A landscape with many valleys, sampled at points; each row gives a point and its height.
From any point a ball rolls to the lowest of the 2 points nearest to it. It stops when none of these is lower. Distance is the straight distance between rows; heights are no part of it.
gur height 61.4: [ 85 141 142 145 117 123 158 118  91 111 178 162 167 117  53 112 104 160
 131 200  35  76 120 146 155 151  97 123 138 126 107 142 140  91 123  65
 106 174 111 125 135  98  92 152 127]
Livet height 46.4: [102 142 168 158 153 110 140 140  77 148 130 113  99 158 131 127 152 143
 145 126  73 116 156 138 115 114 103 156 150 136 141  48 147  92 164 139
 128 148 130 111 145 157  96 135  92]
guned height 32.5: [ 89  83 198 143 103 138 130 113 127 112 105  99 133 167 110 142 101 118
 102 111  58  91 148 145 131 172 172 155 201 159 138 123 130 103 125  89
  87 127 162  77 174 119 147 139  92]
fepo height 30.2: [180 114 114 111 159 142 145 119 165 142 135  96 140 129 132 179 161 165
  81 119 194 157 103 107 145 101  95  77 111  81 107 159 119  95 135 153
 116 106 122 184 123 105 145  71 115]
gev height 50.9: [132 129 103 127  85 127  80 169  89  88 180  75 177 100  56  78 180 152
 151 181  92 109 106 105 150 128 115 134 116 141  67 139  90 116 153 123
 112 137  68  55 150 101 138 118 134]
Med height 37.0: [165 136 108  71 184 109 146 134 156 107 127  78 135 101 128 119 147 167
 104 108 166 141  97 138  97 110 130 134  87 123  79 116  87  60 100 175
 131  55  84 162 129 137  94  60 140]
Mikeb height 31.7: [132  99 100 124 117 156 131  94 146  68 144 161 134 142 120 175 107 146
 123 148 163 151 123 154  94 132  63 120 139 141 182 151 128 169 141 153
 150 141 122 136  72 111 111 172 135]
matud height 51.7: [156 121  98 185 122 145 106 130 135 217 134 156 103 161 168 162 155 133
 129 163 163 118 166  91 115  89  82 135 130 122 158 130  92 139 171 180
 108 104 128 130 168 104 145 157  98]
buvat height 45.8: [ 86 149 135 159 197  88 147 133 137 142  98  89 112 137  89 119  86 111
 158 100  85 127 132 139 146 137 210 183 145  96 120 124 135 100 120  58
  87 148 125 186 148 174 129 128 135]
gozov height 50.4: [158 148  42  70 186 163 119 104 137  65 120 102 114 180 135 151 111 133
 127  87 191 144 121 153 110 119  73 125 139 108 155 123 192 119 113 151
 124 131 120 179 101 109 109 134 110]
deteb height 57.2: [120 123 104 101 139 165  93 119 114 114 110 170 141 139 157 116 117 144
 153 150  53 137 135 135 174 108 125  99 163 114 106 100 179 139 137 111
  78 164 179 110 146 121 119 175 151]
kur height 67.6: [114  56 131 157 155 120 102 116 152  85 120  82  95 107  81 148 149 160
 130 156 149 134 147 160 165 135 107 151 166 129 156  73  92 120 180 141
 106 162 114  85 122 129 114  94 117]
pibop height 43.6: [180 105  96  65 159 168 107 158 162  93 120  99  79 123 175 143 120 138
 115 132 206 133  80 194  60 120 127  74 112 127 151 129 130 101  69 184
 144  70 131 117 157 106 108  75 144]
fozes height 52.7: [126 126  90 100 186 134 133  83 158 117 109  87 130 170 141 178 129 134
 116 111 197 158 161 129 127 120  80 143 148 116 158 158 170  95 180 146
 139 136 115 178 117  93 134 142  94]
Duri height 63.1: [115  91 158 123 157 136 147 190 120 132 125 131  80  98  99  97 148 176
  96 149 116 101  94 171 127 115 136 102 108  94 132  94 103  97  61 145
 136 134 164  80 170 119  96  62 139]
Luviz height 29.8: [ 97  80 127 105 126 151 119  91 182 131 123 130 122 163 130 139 118  99
 123 126 162 135 128 128 172 142 140 126 164 112 169 155 172 164 157  94
 158 147 185 119 126 103 145 170 113]
geto height 57.0: [134 110 153 127 126  85 161  82 147 138 136 104 131 136 140 153 159  86
 161 130 126 138 168  79 103 119 108 140 109 147 141  90 100  87 207 151
 184 123  83 114  89 160  94 138  93]
Pizef height 60.6: [126 105 141 118 124 114 143 157 131 137 147 164 120  88 107  94 153 177
 101 144 109 132  79 145 144 109 120 103  88 117 103 136 101 112  69 131
 134 131 144 131 116 105 119  93 159]
befa height 30.8: [142 137 169 115 103 107 163 116 130 169 116 170 143 154 136 118 122  81
 129 100 105 116 119 101 103 119 133 115 105 142 104 147 120 103 119 136
 152  86 123 140 107 131 141 142 132]
Tunur height 50.2: [173 173 106 196 142 124 138 142 111 208 148  95 105 135 133 152 136 121
 125 153 159  92 157 103  98 114 104 137 119 111 152 102 109 104 143 150
 116 104  95 154 155 108 119 117  86]
gamil height 31.1: [147 182 124 114 161 155 100 177  67  73 105  90 125 108 133 111  82 121
 146 121  87 128 157 149  71 144 174 150 118 135 117 107 130 162  89 116
 106 140 107 105 143 163 120  98 118]
dob height 55.6: [115 124 116 104 138 160  88 152 127 174 143 185 155 118 203 169 179 202
  89 139 160 196 128 115 145  91 106 103 126 140 120 174 143 138 137 181
 133 130 155 129 148  91 148 167 139]
tup height 45.9: [134 101  96 129 176 125 132 137 152 177  90 121  90 121 135 145 145 131
 121 125 161 135 104 134 137  81 141 150 107 131 133 129  98 119 120 131
 105 117 152 153 176 132 131  97 117]
mefe height 32.1: [132 155 119 132 176  90 170 101 114 131 115 123 105 128  91 135 147 137
 159  87 194 128 137 138 157 129 101 168 116 128 135 123 154  95 114 124
 152 135  86 214  90 152 115  93 121]
zedor height 52.5: [173 174  64 142  99 127 123 147 141 168 162 187 121 102 211 157 122 133
 127 155 167 127 140 126 143 119  88  90 102  73 182 140 135 189 148 112
 119 120 186 165 118 122 177 138 161]
talog height 54.9: [130 159 195  97 124 122 169 110 100 138 128 108 193 131 119 202 126 131
 145 138  81 145 159  87  95 162 169 115 150 143 113 181 148 107 167 108
 113 159  72 153 102 134 127 151 115]
vide height 43.2: [157 175 102 176 114 129  94 162  82 186 131 142 120 107 195 129 137 122
 124 102 132 123 155  80 122 114 143 117 132 108 119 115 111 192 177 130
 100 154 151 142 118 149 163 112 125]
lag height 68.6: [150  57 102 161 138 172  65 138 145 102 123 102 111 121 117 130 144 175
 128 164 126 138 127 157 150 152 112 131 149 144 138  72  76 128 140 183
 112 145 138  70 161 107 139  95 145]
bira height 60.0: [150 186 122 171 146 106 137  87 130  87 121  98 153 158  93 102  94 110
 114  68 127 132 122 107 115 182 141 129  99 128 131  94  69 115 104 149
 134 119  88 165  81 142 136 110 129]
pobuk height 57.8: [111 139 166 135 139  70 165  69 135 118 137 105 168 134 115 124 151 109
 132 121 103 150 146  82  88 141 118 141  91 163 115  93  47  70 171 176
 178 143  65 130  48 170 116 137 127]
Gak height 43.1: [179 141 132 148 101 162 104 160  79 125 149 135 159 145 127 128 171 142
 126 117 100 107 117 102 126 142  74  78 149 123  82 111 128 145 167 131
 112 129 109  70 122 121 128 109 100]
Dom height 26.9: [122  92 107  88 125 142 105 118 131  93 120 155 115 106 167 150 121 156
 151 146 151 146 111 182 121 116  99 145 135 141 168 135 172 169 124 148
 143 153 137 136 106 124 116 147 156]
risad height 37.8: [159 155  99 116 107 160 104 153  91 112 164 142 169  93 171 125 171 126
 123 109  90 174 120  63 110  97 124 109 107 111  54 113 128 155 129 139
 114 142 134 119  93 138 126 160 132]
mube height 54.8: [ 83  91 115 107 188 118 142  82 156 136 106 117 127 194 162 182 130 164
  81  90 197 173 165 112 132 121  77 127 163 137 154 166 128  98 211 168
 171 130 156 123 109  95 149 162  69]
Pog height 40.6: [184 182  78 151 120 153 103 169  81 152 175 143 143 100 223 123 161 127
 131 100 128 133 146  74  84  84 115 120 100 101  95  97 127 171 126 173
 125 134 135 167  93 149 156 148 138]
vafun height 33.7: [167 138  57 127 130 163  80 167 109 101 177 128 173  96 140  93 182 155
 124 106 116 144  86  77 110 104 112 118  67 143  60  97  84 169  92 176
 120 113 111 122 106 138 142 115 143]
dib height 53.5: [156 145 191 125 124 105 154 129 123 160 150  94 175  80 152 177 127 132
 132 186  84 124 151  67 136 150 150  98 140  79 131 155 115 103 188  90
  98 139  98 140 110 134 132 126 119]
sed height 31.4: [ 78 127 130  88 126 146 128 127 135 155 143 134 112  98  95 130 142 107
 159 119 197 172 118 113 109 109 163 181 108 157 142 185 161 148  96 118
 177 105 107 160 125 121 101 183 131]
Balu height 35.9: [184 104 110 121  79 173 120 116 149  80 141 150 153 157 132 133 109 129
 147 137 136 114 116 150 118 167  49  88 149 156 141 121 153 138 113 150
 130 107 108 103  99 110 123 134 144]
Kedu height 38.0: [138 165  95 155 127 106 151 128  90 119 136 129 142 133 153  92 149 135
 174  79 122 113 128 111 142 115 110 148 102 132 102  74 138 111  88 159
 136 146 100 181  88 164 150 120 172]
sezi height 37.5: [133 181  90 151 113 144 130  86 100 139 129 116 154 121  75 119  86  85
 162 132 148 146 140  84  77 141 149 175  96 177 113 171 101 182 113 110
 125 106  78 164 110 131 117 161 125]
zep height 36.4: [ 94  89 104 108 153  94 137  78 145  99 124 142 113 158  90 130 158  87
 172  81 166 159 132 128 125 133  95 170 110 191 124 102 141 119 168 114
 174 120  89 150  71 167 108 129 127]
dite height 8.9: [ 56 113 159 117 129 101 155 107 146 158  95 123  77 149 143 137 113 104
 157  97 150 134 151 145 139 135 142 186 181 141 187 139 213 107 144 115
 153 166 171 160 155 133 150 170 121]
ginap height 47.9: [146 100 171 139  90 141  97 156 125 174 112 160  99 137 213 153 131 131
  91 136 114 106 158 103  84  99 154 101 139 123 143 136  79 174 162 158
 116  83 190  56 182 141 145 140  83]
bezaz height 63.0: [109 143 153 167 105 124 153 120  85 109 137 169 152 134  76 143  64 165
  94 171  64  86 124 160 124 179  90  95 157 127 165 145 105 154 133  74
 114 168 132 108 132 111 106 116 114]
loso height 53.7: [108 129 161 127 102 133 109 159 107  90 149  87 172 105  49  76 168 165
 125 154 101 120 101 122 118 155 124 118 118 154  97 117  83  85  96 177
 146 147  99  61 144  99 117 130 161]
daki height 53.2: [140 152 157 103 122  95 118 188 107 136 129 128  94  76 154  84 117  71
 112 131  96  88 123 124 139  98 167 116 116  50 115 113 167 159 139  49
 136 102 137  97 151 172 102  99 134]
gude height 58.8: [146 129 126 131 139 115 139  90 144  90 105 119 151 150 124 110 119  96
 118  87  96 152 114 102  92 146 135 122  88 159 106  83  51 103 143 185
 149 117  86 138  69 174 128 106 141]
nam height 42.7: [124 119  50 115 206 126 124 122 161 170 101 157  81 141 177 186 144 156
 110 139 169 155 132 142 127  46  96 131  81 124 145 135  84 140 154 152
 123 121 153 169 156 144 117 113 112]
ruk height 51.3: [141 122 141 102 159  98 153  99 189 110  70  66  82 119 130 124  95  84
 134 101 137 123 133 147 144 131 192 147 126  89 123  86 108  72 151 135
 129 112 136 155 127 163 131  93 139]
vib height 48.7: [172 160  58 160 164 131 139 134 148 205 147 105  78 138 115 122 142 114
 128 151 199 118 118 118 139  86  95 138 116 110 147 109 113  95 103 128
 107  90 118 180 172 107 132 110 136]
radi height 54.6: [ 92  62 185 123  68 134 116 130 160 115 146 132  91 133 137 142 125 122
 146 150 166 137 131 146  85 153 102 144 160 188 175 122 144 164 149 149
 176 102 113  49 112 143  96 155 114]
zipe height 55.4: [ 92 123 180 119 128 114 119 174 130 157 142 143 117  80 128 117  97  81
  84 135  91 110 130 126 122 146 208 128 131  57 120 147 164 166 141  33
 133 122 142  89 125 147 121 127 111]
vezav height 47.1: [166 131  54  54 191 160 121 135 152  78 111 103  94 161 155 122 110 127
 126  97 198 155  93 182  98  95 112 123 118 125 140 145 155 105  45 166
 126 100 127 142 163 128  97 111 139]
Gal height 48.0: [114 143 156 109 106  83 133 146 111 121 116 138 131 124  65  48 143 102
 149 135  97  73  97 161 145 123 131 127 100 152  94 113 106 108 118 105
 128 121 104 101 154 136 125  91 144]
fut height 25.6: [116 127 107 113 165 136 118 116 132 190 104 122 142 128 166 188 124 114
 159 158  79 161 167  91 103  96 194 152 114 127 108 178 144 128 145 139
 101 132 154 172 177 131 157 172 149]
Taz height 26.3: [141 141 138 103 124 143 102 192  63  64  89 124 105  79 153  90  94 134
 144 145  86 121 119 191  88 152 174 124 135 128 120 106 147 162  47 133
 137 155 134  83 128 139 102  84 169]
Tizer height 44.6: [161 173 146 168  88 143 139 151 128 166 163 124 150 114 113  89 118 101
 101 125 173 124 120  71 130 153 132  97 123  82 129 169 135 156  98  98
 145  78 109 134 114 113 134 125 121]
pafen height 38.9: [122 111 107 174 111 163  94 150  94 186 120 116 126 140 145 137 145 108
 128 124 128 151 152  91  70 118 148 174 125 170 136 127  66 180 135 169
 130 107 120  93 160 130 133 141 106]
nobes height 59.8: [125 116 123 123 161 174 125 101 156  84 106 132 149 184 142 148  97 169
  67 106 112 156 132 134 107 141 114  96 169 127 153 144 111 115 111 163
  96 137 184 110 116 106 117 171  97]
bubu height 44.0: [117 170 140 157 157 104 117 140  42 128 118 140 120 161 184 131 146 163
 151  92  64 124 159 134 123 113 111 131 143 118 120  76 140 143 157 144
 109 182 132 126 111 167 127 132 103]
zud height 59.4: [108 135 175  91  78 133 121 135 110 110 150 145 158  92  67  59  96  82
 123 151  70  87 145 137 162 176 179 106 146 115  70 150 175 113 109  42
 112 127 109  91 169 105  89 151 172]
begu height 33.2: [113  93  72  74 175 100 131 100 177  86 105 143  94 142 143 141 138 105
 162 102 150 151 128 131 113  76  74 150 109 138 147 105 154 144 177 123
 175 130 125 141  79 169 102 138 118]
zut height 49.9: [133 177 189 168 152  86 157 155  88 139 152 100 121 100 147 134 126 150
 119 154  45  93 140 106 126 130 128 110 137  55 129  91 154  79 148  90
 124 130 128 128 120 157  79 121 121]
ket height 39.0: [ 86 103 142 104 103  99 140  75 167 106 138 135 145 142  52 134 154  79
 172 107 198 161 131 120 137 165 135 176 125 226 103 126 105 128 161 123
 186 117  60 125 101 151 113 146 118]
vuf height 34.0: [160 142 118  89 145 123 152 134 143 137 110 129 137 122 127 112 141 119
 133  89 155 143 107  97 104  94 116 130  83 141  83 124 128  78 107 169
 154  79  94 156 108 140 102 119 137]
nogu height 23.6: [ 33 114 162 120 152 108 147  81 190 115 128 103 111 167 126 142 127  84
 123  93 171 117 127 133 149 149 113 119 150 103 196 145 195 167 173 101
 187 154 190 117 104 116 140 181  87]
Pamu height 27.9: [113 137 141 105 136 126 147 115 140  86 127 102 100 105  74 131 145 135
 138 106 200 144 115 160 152 141 107 143 129 128 150 118 175 128 112 112
 155 138  95 151 108 123  96 111 116]
Doba height 47.5: [155 150 148 177 107 145 145 147 141 116 186 103 151 142  92  87 151 133
  71  99 194 126  95  94 145 165 100  61 119  75 126 117 158 119  72 118
 165  85 128 140  90  98 119 123 114]
bese height 21.3: [130 120  89 122 148 167 109 111 147 202 135  99 131 119 145 166 101 108
 156 191 145 149 168 101 106  99 140 168 133 129 145 169 139 123 142 141
 107 101 124 153 181  99 117 174 131]
futur height 46.1: [174 192  87 163 150 138 102 193  83 154 126 157 105  93 216 134 130 153
  99 122 119 111 147 132 133  99 149  78 129  68 120  98 129 150 132 140
  92 142 186 138 149 146 154 119 131]
mib height 35.0: [129 141 119 155 133  50 183 107 117 108 144 105 122 116 131 116 171 152
 177 103 165 129 133 147 168 132  74 160  96 142 128  75 158  92 126 153
 179 144  61 196  74 167 139  88 164]
lopun height 62.5: [127 166 150 181 135 132 171  74  71  67 122 139 149 151  94 162  80 167
 113 131  77 104 145 167 105 187  83  93 163 140 184 119 130 123 132 124
 108 195 114 149 109 122 115 112 108]
vibom height 50.7: [121 130 157 129 104 118 119 184 101  78 132 103 133 133  51  44 134 122
 132 143  81  63  91 163 133 162 140 112 105 146  94 109  94  75  96 144
 123 134 142  47 158 116 122  77 161]
gil height 51.2: [177 184 104 121 139 107 141 185 105 139 136 137  69  94 177 100  73 115
 124 133 111  69 130 146 125  93 158 110 123  43 125 137 161 155  76  60
 128 105 146 123 153 162 104 113 133]
vigaf height 23.4: [146  98  56 127 148 165 124 116 161 132 150 101 157 115 116 125 159 180
  89 125 188 198 102  95 162 108 109 120 111 103  81 143 120  85  95 156
 140 111 124 179 122  85 136 115 168]
tisi height 53.1: [149 118 157  82 155  72 169  77 210 126 110 113 122 115 101 115 134  95
 131 135 149 128 123 117 176 135 159 140 107 107  91 114 129  50 155 119
 152 119 113 184 119 153 123  98 149]
dobo height 55.0: [123 132 201 112 127  74 188  80 163  99 100 105 140 129  68 118 122 123
 115 132 122  96 116 157 172 171 150 130 120 131 110 126 111  43 138  96
 116 142  81 157 121 119 150  89 144]
tor height 40.1: [177 103 121  87 159 127 140 140 178 108 107  81  84  97 158 136 118 124
 115 134 191 146  95 162  93 100 145 109 107 116 129 117  82  88 114 172
 139  77 103 139 138 143 118  50 157]
vomoz height 17.3: [ 60  82 154  92 140 117 152 115 156 169  94 148  92 162 157 146  76 110
 133 126 114 111 129 159 104 133 185 176 145 146 173 171 156 114 117 110
 123 129 186 158 173 142 148 167 123]
Gizaf height 39.5: [213 127  97 132  78 155  88 144 131  66 156 119 180 123 142 140 147 132
 153 159 138 120 121 106 123 147  57  84 117 132 106 105 132 158 165 136
 109 111  74 101  93 116 124  94 133]
Lolo height 43.7: [131 176 125  95  98  69 143 113 137  98 158 118 168  95  40  80 172 116
 173 147 159 109 112 123 187 162 108 140  99 176  81 117 142  88 112 114
 141  95  54 167 129 119 139 109 165]
Daf height 50.6: [157 153 126 147 131 145 144 104 149  85 160 115 148 132 134 131 135 140
  63  92 142 146  97  97 162 146 122  63 125  57 138 117 156 125  96 113
 124 124 162 154  61 107 132 120 111]
zik height 54.2: [102 103 108 126 122 160  98 117 119 127 129 163 144 157 113 126 165 132
 146 127 128 151 127 125 200 121 114 123 171 148 129 118 177 150 157  94
 109 168 159 110 128 106 131 168 127]
lavu height 58.2: [114 102 135  98 124 166 109 153 128 155 140 159 145  72 167 124 145 180
  81 143 122 168 107 123 132 101 145 105 117 109 102 171 133 123  71 149
 123 132 146 125 141  87 122 145 156]
kam height 58.3: [106 100 190 123  67  91 146 124 124  99 124 113 153  90  54 146 124 146
 135 160 123 106 119 175 189 166 145 129 140 161 112 173 103 125 152  88
 108 184  70  95 135  98 171  55 136]
res height 44.1: [150 178 160 152  90 121 149 138 106 119 125 155 116 151 108  91  93  97
 133 113 147  67 113 155 122 158 121 124 144 130 144 129 165 120  68 105
 143 101 113 139 143 120 120 113 139]
Daz height 33.6: [107 125  75 130 143 123 153  81 128 174  98 182 136 160 119 138 106 126
 143 115 124 163 122 134 160 115 130 163 133 165 146 163 141 144 100 132
 110 154 154 203 136 113 174 163 156]
Vel height 27.4: [116 124 124  80 112 137 127 161 126 171 135 160 104  94 136 115 129  98
 166 154 137 133 115 118 112  64 139 157  88 127 130 153 163 159  92  96
 144  93 134 133 137 139  89 167 142]
Zutev height 42.3: [156  89 122 150  93 178  45 181 112 152 118  89 105 118 167 130 166 111
 131 128 126 124 139 108  96 104 162 160 142 165 104 112  72 162 135 184
 106 106 149  40 200 124 153 108 102]
Zuve height 60.7: [121  72 170 125  97 134 120 124 118 121 102 119 139 106 104 144 139 180
 127 153 138 141 123 172 172 141 127 133 153 158 130 150 128 131 132 129
  88 180 107 116 151  97 149  90 137]
mibon height 48.5: [126 131 156 114 168  99 129 132 143 127  86  73 103 110 121 126 106 101
 144 126  74 117 123 131 128 115 218 151 118  89  90 122 109 108 139  81
  80 116 117 159 155 154 115  94 123]
zek height 66.4: [144  78 129 168 121 165  65 196 114 118 127 146 118 112 142 139 175 215
 128 160 160 131 122 169 143 138 118 103 147 168 135 100  93 159 130 189
 110 155 160  63 165  94 159  82 129]
nirob height 51.8: [133 143 181 166 145 103 147 146  96 143 146  99 158 107 104 160 150 151
  87 154  95 115 144  94 130 149 120 106 126  81 126 115 120 125 170  93
 118 157 110 127  90 143 113 136  81]
Zul height 57.3: [ 85 118 125 150 174 134 122  93 144 115 103 131 111 198 167 171 123 176
  66  85 139 156 166 146 133 143 109 104 169 102 187 126 133 126 173 166
 123 147 195 108 116 105 134 189  72]
Satug height 45.6: [108 168 153 141  78  42 163 137 129 124 144 115 150  95  63  63 183  98
 148 144 115  66 100 141 170 149 123 138  80 162  85 110 103  81 131 129
 161 122  77 145 122 129 173  82 180]
zuvu height 61.2: [108 125 149 116  90 151  99 160  84 146 137 138 184 123  87  71  97 116
 139 176  12  80 127 145 138 151 161 120 147 130  77 174 116 105 110  87
  90 131 139  79 194 105 115 137 170]
sitep height 22.2: [130  58 202  99  87 137 124  89 162 127 107 123 132 159 152 153  95 118
  97 146 106 145 148 115 103 131 154 111 164 141 133 161  87 112 143 143
 113 125 141  56 143 126 135 145 100]
Petez height 27.2: [117  69 198 138  88 130 123  89 159 133 123 119 154 196 116 131 113  94
 114 128 100  98 142 120 149 136 139 139 175 176 106 144 105  77 140 148
 105  97 144  45 172 110 131 126  84]
sizu height 37.9: [ 47  89 168 142 128 137 126 110 133 101 121 108 109 157  81 102  88 136
 108 102  63 130 124 170 158 160 190 171 191 140 138  97 157 104 108  81
 101 161 175 101 151 135 124 156 122]
zita height 47.0: [147 109 112 133  84 147  71 188  93 112 159 144 160 118 115  96 186 148
 138 145 102 120  92 118 171 112 103  93 140 143  56 143 116 173 149 101
 100 135 107  48 140 120 138 104 126]
lipiv height 36.6: [119 138  63  93 162 111 160  83 139 160 113 191 139 176 162 161 115 125
 153  99 149 145 137 118 142  84  75 140 114 162 157 169 153 152 128 146
 146 147 154 200 106 133 144 155 130]
Tov height 48.6: [161 198  77 128 154 134 116 202  81 179 140 124 103  90 204 143 102 151
 123 147  75 113 139 103 124  70 174 124 128  52 102 135 143 138  84  97
  93 130 156 153 166 150 124 125 136]
zamun height 52.0: [174 169 101 152 109 114 138 116 132 168 108 179 105 128 198 158  72 109
 129 167 113  93 172 133 104 135 112  81 134 101 196 161 118 166 150 115
 110 111 155 170 118 123 149 147 134]
Vubeb height 62.0: [142 130 127 163 147 162 130  94 138  84 107 137 105 182 126 145  72 121
  90 121 106 114 132 151 114 138 117  89 150 107 180 103 113 139 135 127
 115 127 173 111 112 123 117 123 100]
fuf height 47.2: [181 157  76 176  97 135 117 154 135 153 190 125 138  96 150  89 115  91
 113 134 132 128 119  71 162 130 118 105  94  51 127 124 140 151 110  78
 128  96 165 140 105 112 135 149 133]
Pasu height 23.2: [119 137  76  58 136 153 106 163 133 164 125 120 110  89 194 113 107  97
 163 147 111 152 130 118 110  57 157 140 105  93 127 144 178 131  93 134
 123 104 140 136 166 144 106 179 170]
Bufot height 27.1: [144  88 200  98  78 123 126 115 146 152 114 141 160 127 158 132 113  78
 112 134  86 118 126  96 102 108 167  94 116 124  87 153 112 119 157 138
 114  95 135  69 122 139 137 145 130]
samo height 50.3: [156 113 113 153  95 123 109 130 138 169  90 160  90 146 203 161  87  92
 136 146 126 101 167 146  85 120 123 112 136 153 179 142  97 176 171 156
 120  96 167 120 159 139 147 134 110]
zos height 49.8: [169 148  70 144 134 143 105 145 156 160 142 118 110 116 183 117 127 123
 101 126 184 137 101 100 143 105 130  96  97  74 154 141 103 152 109 140
 143  97 181 155 109 111 162 132 154]
deko height 51.1: [135 102  87 128  86 169  86 133 134 137 161 146 169 142  85 117 176 113
 157 130 141 152 104  82 193 114  84 120 144 139  71 131 150 160 137  97
 109 145 118  93 126 113 137 155 125]
zafi height 59.6: [ 92 121 138 110 113 149 120 115 110 143 129 164 164 142 100 113 106 132
 149 168  17 120 125 137 150 136 122 106 147 136  97 153 151  86 108  96
  70 154 163 118 155  97 102 183 152]
biv height 56.4: [160 154 157 105  98 143 152  91 102 110 114 140 188 129 150 161 118 131
 137  96  96 152 130 105 104 147 120 110 127 128 135 168 151 143 143 129
 108 149 100 160  80 125 153 131 120]
gib height 39.4: [130 181 123 148  88 108 161  93 115 127 142 166 195 139  55 113  91  73
 159 140 121 107 134  99  95 177 148 136  95 190 110 186  76 152 104  91
 140 112  65 165 106 129 135 137 139]
Pipab height 30.1: [107 139 112 157 151 127 147 100 110 181 105 148 148 149 130 158 125 158
 142 137 100 164 145 121 117 116 154 162 138 131 131 140 111 115 118 147
  95 158 125 184 131 127 144 151 130]
Pid height 20.6: [150 104 123 105 110 152  97 164 107  76 120 161  99  99 160 119  94 135
 146 151 113 105 137 180  77 132 131 148 132 142 153 111 136 188  92 150
 130 149 152  93 109 157 128 105 167]
sol height 46.0: [ 70 116 114 170 125 140 135 115 141 127 119 140  86 137  83  70  89 122
 123  80 174 135  97 179 145 157 159 174 143 139 154 130 132 153  52 127
 150 147 171 140 128 113 146 126 147]
nekib height 61.3: [145 200 153 175 123 140 183  86 107  88 135 112 143 153  92 135  76 140
 122 122 120 109 145 125  83 203 116 115 130 142 165 120 115 100  94 126
 136 120  90 172  99 127 110 123 120]
rozim height 34.7: [139 177 121 119 143 161 110 123 102 102 117  89 145 106 111 144 115 129
 138 105 135 139 150 117  71 137 153 149 105 141 125 129 109 155 110 118
 104 112  84 140 117 133 106 126  98]
Por height 45.4: [146  89 142 182  83 160  72 186 104 185 128 156 122 134 184 124 143 156
 118 155  97 103 158 108 107 108 146 130 159 164 108 123  62 164 127 165
  92 111 183  31 199 121 137 138 101]
pok height 49.4: [ 89  93 149 134 114 149 113 156 146 109 122 129  73 134 120  99 108 111
  80 104 180 129  89 181 128 160 153 132 150 111 179 134 168 175  67 127
 176 112 165 104 125 103 133 127 137]
bolun height 42.6: [ 54 138 137 165 154 131 136 111 130 124 110 105 107 141  75  95 107 111
 123  78 121 145 133 170 169 148 187 170 154 117 127 119 142 130  91  81
 124 167 163 158 125 142 150 144 129]
sodor height 41.4: [108 132 130 100 118  85 148  59 185 114 134 159 154 146  27  99 150  81
 172 117 184 117 114 119 183 167 132 143 117 194  76 127 134  86 139  92
 166 101  89 160 128 132 125 127 139]
sof height 35.6: [ 94 129 142 137 106 162 102 141 118 167 125 111 116 126 115 121 142 119
 128 101 194 167 136 109  89 138 173 186 139 164 131 148 128 169  98 159
 150 105 109 122 164 125 125 145  99]
bup height 53.4: [160 131  62 156 117 160  95 146 123 195 161 194 140 141 187 169 181 182
 129 140 179 152 165 103 161  83  77 114 121 131 121 145 111 158 172 181
  84 124 138 139 162  89 156 174 137]
gepur height 16.8: [ 49 114 136 163 156 112 154  90 136 114 115  86  85 164 119 158 109 101
 146  96 155 113 163 167 142 138 123 169 178 115 213 115 189 129 179  94
 160 167 184 140 136 128 130 160  82]
Bami height 41.6: [145 195 152 124  66 119 139 122  97 103 148 140 170 115  86  86  94  72
 150 131 115  92 136 107 134 179 137 122 120 138 106 138 135 138 110  91
 134 119  80 140 117 140 129 128 134]
Befis height 65.6: [124  87 142 182 165 128 135 148 135  97 117  91  80 106  82 118 139 182
  87 147 155 116 110 174 155 123 141 133 139 110 174  82 105 109 121 128
 127 148 143 110 148 113 113  64 123]
sez height 57.7: [ 97 148 186  66 103 115 130 151 113 129 134 135 129  80 108 106 107 100
 130 140  92 129 136 133 129 143 219 125 133  97  98 166 195 130  92  56
 124 113 118 108 148 119  89 165 141]
vuvut height 40.8: [144 155  98 185 123 110 144 117  86 109 122 168 141 158 151 107 138 144
 143  96  79 108 127 125 154 132  84 109 114 130 128  75 125 133 117 150
 119 172 159 142  84 152 155 115 145]
kesi height 28.8: [141 108  54 112 152 145 124 131 145  88 167 119 167  94 119 106 159 173
 124 100 152 198  82  96 126 115 104 140  73 141  66 115  95 117  78 170
 142 103 121 165  80 118 126 122 178]
likem height 52.6: [ 76  76 184 113  98 135 115 154 160 102 130 110  77 104 149 132 137 129
 102 119 198 149 111 167 102 161 133 138 164 123 189 142 184 162 134 143
 199 106 144  77 113 119 134 159 109]
Roru height 54.0: [153 141 123  98 142 166 129 118 140  92 116 128 166 128 140 147 129 139
  95  84 128 168 102  97 135 122 146  90 117 100 113 177 153 157 114 107
 101 133 127 148  95 113 156 104 119]
Gozo height 39.6: [117 140  44  90 194 107 134 115 156 151 118 195 112 172 199 178 159 146
 121 108 149 151 136 105 128  58  75 120  86 134 137 156 132 151 175 146
 147 131 157 167 110 156 120 166 109]
fidi height 56.5: [ 93 138 210 154  80  68 178  84 133  87 123 106 153 111  60 146 126 128
 128 135 131 101 128 172 150 194 137 137 144 177 148 126  99 108 157 106
 141 159  65 133 112 119 163  76 135]
Toku height 24.1: [ 78  85 143  83 153  88 147 101 189 180  72 162  76 145 154 160 100  87
 145 133 107 118 151 146 124  93 171 152 111 124 173 155 120 164 178 102
 140 144 190 140 137 171 157 147 109]
Nal height 48.4: [148 172 169 155 125  92 146 165  73 141 137  99 130 132 137  93 157 124
 139 165  37  70 131 127 125 124 108 132 137 113 111  50 154  53 156 132
 115 121 110 103 161 149 104 125 136]
redan height 63.7: [102  64 160 143  75 148  80 172 100 113 140 154 159 103 111 130 174 194
 129 156 135 133 100 176 177 141 107 129 178 192 110 148 113 176 116 143
 117 172 122  40 163  96 168  88 118]
leku height 55.9: [108  74 180 112 109 115 142 103 155 121 137 132 122 134 146 127 146 109
 121 145 122 139 129 107  82 122  95 141 127 158 150  95 115 128 164 163
 180  99 105  70  89 149  96 156 136]
savuf height 29.2: [ 98  95  89 105 176  79 152 109 158 151 102 150  65 133 136 154 116  99
 181 139 119 119 145 154 130  70 116 164 104 139 161 104 132 154 165  91
 147 152 148 160 121 185 109 134 108]

Where does a ball stop that starts at each point below?
Vubeb | sitep
Befis | bese
loso | dite
gur | Pid
sez | vigaf
gev | Pid
vib | bese
nobes | sitep
pobuk | sitep
dobo | sitep
